Each row is a point on a landscape with many valleys, with its height.
From any point a ball rolls to the lowest of the 2 points nearest to it. It stops when none of these is lower. Distance is the straight distance between rows; heights are no part of it.
<282> height 325: [ 74 105 101 115 129 119 100  79 102  91  85  79 102  94  94 110 105 134
  91  76  86]
<959> height 101: [ 76  94 106 121 119  89 143  89 117  91  85  88  94 104  77  93  89 133
  98  99  91]
<297> height 484: [ 80  80 103  98 107 129  82 130  98  92 121  73  85  89  97 107  80 115
 100 131  81]
<956> height 599: [ 71 104 101  84  93 130 106  93  99  91 122 120  87  97  69  95  75 106
 142 114  80]
<127> height 564: [114  87  95 151 113  70  94  65 109 102  76  85 116 119 107  99 111  98
 107  78 124]
<280> height 205: [107 120  88 119 100 113  65  82 101 114  97 107 121  98  98 100 109  92
 113  70 102]
<459> height 544: [104  87 105 124 106  79  77  64  79 103  90  88 106 134 117  98 122  92
 145  93 115]
<544> height 328: [ 83 101  90 107 100  84  59  99 127 130  82 101  98  69  91  82  82 102
  72  70  98]
<151> height 512: [128  98  89  96  85 106  82 140 108 117 114 132  94  85  92  92  87  72
  89  96 101]
<950> height 153: [104 119  89 111 110 117  66  69  87  98 102  78 120 106 117 125 115  84
 118  74 110]
<351> height 418: [ 48 104  94 102 114  91  62  69  90 102 107  51  91  86 110 117  97 113
 111  82  80]
<825> height 625: [133 106 111 137 102  72 121  85  93  90  83 121 120 119 113 102 142 120
  97  85 113]
<538> height 206: [ 71  85  87  89 109  90  95 107 128 113  88  71  89  71  84 106  62  97
  75  98 117]
<952> height 329: [104  98  99  53  89 119 126 134  94  88 116 130  77  84  91 112  88  86
  92 129 105]
<350> height 279: [ 76 101  79 121  94  84  42 101 123 122 106  81  91  70 103  98  72  90
  88  76  97]
<9> height 606: [107  91 111 119 117  84  76  96  82 108  77 104 103 100 120  92 145 124
  76  81  69]
<445> height 436: [ 99 105  94  88 104  91 115  74 114 107  60  89 120  97  98 105 109 100
  87  80 121]
<257> height 181: [ 70 101  73  70  79 103  55  92 105 106 108  73  85  73 119 129  80  70
 102  93 113]
<164> height 365: [115  92 103  57  98 119 106 144  79  76 142 128  68  82 101 100  78  82
  94 151  99]
<140> height 427: [131  96 107  76  87  93 118 114  81  81 121 106  98 127 122  93 101  74
 104 142 112]
<861> height 313: [107 116  92  80 107 135 109 102  95  99 101 110 126  95  75 117  95  82
 112  99 117]
<741> height 488: [137 129 126 113  74  64 145 105  98 110 120 145 106 100  81  95  96  83
 101 105 111]
<980> height 460: [ 98 110  93 102  96 107 118  78 110  94 100 108 108 110  82  99  78  83
 143  98 117]
<677> height 398: [ 84 109  99  70 106  99  94  86 113 118  61  95 111  76  96  97 107 106
  72  73 103]
<932> height 518: [ 91  87  98  80  96 137  82 141  93  80 129 108  68  80 109 108  77 107
 104 132  88]
<997> height 306: [ 86  85  97  99 110 104 114 100 105  97  98  71  96 106  88 104  82  97
 104 114  97]
<732> height 616: [123 101 107 124 100  77  99  95  92 100  83 123 102 111 128  93 145 116
  82  75  91]
<690> height 276: [114 126  93 125  99 117 100  91 107 103 102 138 121 101  84  97 102 100
 116  73 106]
<393> height 387: [ 54 102 101  98 118 111  79  78  94  88  86  58  84  84 109 116 101 135
  97  79  72]
<895> height 553: [124  80 106 142 108  69  92  77  86  95  82 103 114 134 126  96 136 101
 121  86 119]
<571> height 487: [134 108  90 127  86  93 101 121 109 116 106 131 103  99  94  87  97  79
  90  86 105]
<166> height 278: [ 91  95 103  68 102 115 129 133 100  99 106 119  91  79  76 112  91 108
  78 112  92]
<484> height 104: [111 113  85  98 101 133  67  96  90  90 114  85 109 113 126 120 102  78
 116  99 108]
<633> height 494: [111 103 105 103  99 100 110  79  98 103  94  91 133 119  80 101  99  77
 142 110 126]
<930> height 223: [ 89 123  93  75 101 126  95  71 102 113  94 108 140  92  71 106  97  90
 127  90 119]
<860> height 458: [ 90  83  93 103 107 121  72 129 104 112 105  73 101  79  98 105  89 106
  78 106  89]
<47> height 440: [126  98 116  87  86  83 133 117  90  68 129 108  70 122 138  95  95  90
  92 134 103]
<759> height 441: [124 100  92 136  99  78 121  92 121 100  85 114 107 105  98  92  99 100
  88  80 112]
<817> height 260: [ 79  79  90 108 107  91  87 100 118 119  95  61  98  88  83  91  74  97
  94 108  93]
<286> height 652: [ 95 116  99 122  98 129 110 101  97  74 113 128  76 108 106  99  96 131
 116  84  81]
<993> height 587: [ 82  72 101 108 115  71  80  81 101 113  68  69  91  97 111  91 115 114
  85  85  88]
<678> height 391: [114  95  97  64  88 120  94 128  80  90 131 116  97  99 107  93  92  69
 105 148  98]
<118> height 381: [ 88  89  89  95  98  88  87 130 127 126  87 111  85  58  80  89  79 108
  62  83 101]
<518> height 198: [111 112 100 106 107 124  77  78  82  84  91  96 106 114 132 111 130 108
 116  83 102]
<944> height 138: [ 93  96  81  87  84 113  54  98  96  97 112  72  89  96 129 120  92  78
 109 104  99]
<562> height 406: [ 72 107  90  95  97 116 100  74 104  91 118  89  89 104  86 118  68  82
 139  97 113]
<60> height 314: [127 109  88 129 107 130 103 121 107  78 105 119  87 102 116 115  98 108
  79  78 103]
<903> height 217: [ 57 117  95  97 103 102  69  74 110 115  95  94 100  79  87  97  86 110
 103  72  89]
<740> height 222: [114  92  97 106  88  70 150 104 124  93  81 106  79  98 108 100  94 104
  72  89 111]
<243> height 405: [127 115 103 117  86  85 149  92 113  84  90 128 105 107 101 105 109 108
  97  81 122]
<890> height 465: [100  97  98  72  88  79 130  78 113 107  69  96 111 105  97  96 106  88
 109  99 121]
<689> height 535: [111  84  90  94  76 105  62 146 108 113 109 112  80  80 109  94  89  89
  87 109  91]
<756> height 682: [ 95 109 110 113  97 101 117 103  99  94 107 129  88 104  93  88 104 128
 103  97  73]
<611> height 245: [119 108  94 105 101 122  99 103  94  81  95 106  95 112 127 107 123 112
  91  91  97]
<412> height 275: [119  93  91 105 115 121 127 103 101  74  96  69  96 111 104 121  82  84
  97 107 120]
<908> height 596: [ 97  77 104 105 112  94  72 102  84 102  77  69  94 102 131  99 130 117
  78  95  80]
<352> height 236: [ 76  99 109 120 127  94 121  71 103  94  75  93 111 107  88  94 120 142
 102  85  85]
<935> height 533: [100  89  94 120 101  88  83  79 101 113  97  76 109 120 100  92 100  85
 125  98 107]
<334> height 108: [ 70 116  95  88 102 119  80  79 104 120 103  99 118  92  75  95  93  99
 125  90  95]
<934> height 508: [125 131 144  95  91  87 113 106  72 100 154 135 128 114 106  91 131 106
  91 128  98]
<852> height 351: [ 84  93  91 101 107 119  91 101 101 102 117  74  99 100  74 111  68  78
 120 113 104]
<162> height 559: [101  88 101  92  88 105  42 120  83 109 100  97  93  93 129  83 119 106
  94 105  72]
<50> height 467: [138  99  97 132  85  68 128 117 110 106 105 117  91 110 105  89  89  79
  85 100 109]
<820> height 486: [ 88  87 110  54  85  80 115  79  99 122  71 100 120 104  87  84 121  89
 117 120 103]
<893> height 556: [104  87 109  99  99  89  72 112  76 101 102 107  83 118 138  77 132 117
  99 110  71]
<649> height 348: [118 125 100 123  98  97 134  93 115 100  94 145 117  98  73  97  92 107
 106  75 119]
<627> height 293: [ 78 106  97  96  97  91  90  76 109 112  79 109  96  90  94  81 100 113
 109  76  88]
<1009> height 502: [ 87  87 107  69  98  92 101  97  91 115  96  88 118 111  83  87 114  94
 115 131  89]
<404> height 232: [ 77 106  78  93  93  96  57  88 111 126 103  77 106  85 100 110  84  78
  99  85 106]
<406> height 545: [115  86 104 112 112 101  68 102  73  93 104  87 102 133 134  87 128 100
 106 111  95]
<945> height 501: [135 124 138 129  83  65 117 103  79 101 146 138 119 121 103  84 119 102
 109 119  99]
<256> height 515: [ 89 101  92  95 100  91  90  74 106 122  97  76 126 112  78  93  85  69
 130 104 119]
<670> height 154: [ 69  87 102  93 100  87 131 104 123  99  85  89  77  90  82  90  80 125
  88 101  92]
<602> height 428: [100  88  88 116 108 106  83 127 120 109  95  94  95  76  94 103  83 107
  66  82  99]
<323> height 67: [ 90  79 101  93 105  75 135 109 114 101  74  76  87  96  96 100 104 122
  65 104  96]
<968> height 517: [ 96  95 113  88 102 106 111 116  84  99 121 100 108 116  91  87  99  93
 118 143  84]
<519> height 499: [119 118 135 103  77  57 135 113  98 131 128 132 108  96  81  90 113  91
  80 117  91]
<876> height 335: [112 111  89  93 117 147 104 105  95  82 109  87 107 103  94 130  88  84
 105 100 118]
<510> height 412: [108  89 103  67  93 115  91 111  82  86 112  96 103 119 128  96 115  85
 103 138 100]
<338> height 219: [123  94  96  86 103 119 140 120  97  64 101  88  81 115 122 117  98  98
  84 116 113]
<795> height 555: [ 86 112 110  92 103 130 122  99  88  70 125 113  89 116  89  93  89 118
 134 124  85]
<142> height 130: [ 83  80  94  69 106 100 117 126 114 113  89  85  98  71  66 107  69  88
  81 116 110]
<593> height 549: [121  92  94 101  94 113  59 140  94 110 107 104 103  89 121  96 115  98
  71 102  88]
<517> height 212: [ 92  92 100  61 111 102 139 125 108  99 101 117  78  73  57 113  65  92
  90 116 107]
<720> height 507: [120 131 140  90  77  86 121 116  80 119 141 143 113  97  91  96 121 101
  76 120  86]
<660> height 575: [ 94  83  91 124 119  68  78  69 109 113  73  66 103 113 114 101 111  94
  92  77 113]
<481> height 352: [ 79 106 114  76 104  87 113  79 100 110  61 107 105  86  93  86 121 127
  92  81  86]
<108> height 147: [105  89  96  93 101  98 135 108 112  77  77  88  81 107 118 115 104 116
  74  96 105]
<213> height 602: [ 88 105 101  98 106 131 131 111 100  71 115 116  69 100  90 110  80 127
 111 107  87]
<372> height 633: [137 120 125 129  90  70 140  90  88  85 100 123 134 118 101 111 134 109
 107  99 128]
<175> height 534: [104  94 110 110 108 106  92 102  79  88 125  94 102 133 117  81 111 105
 126 128  83]

For each start below, name the point where the ball stops.
<151>: <484>
<1009>: <334>
<297>: <484>
<372>: <484>
<825>: <142>
<256>: <142>
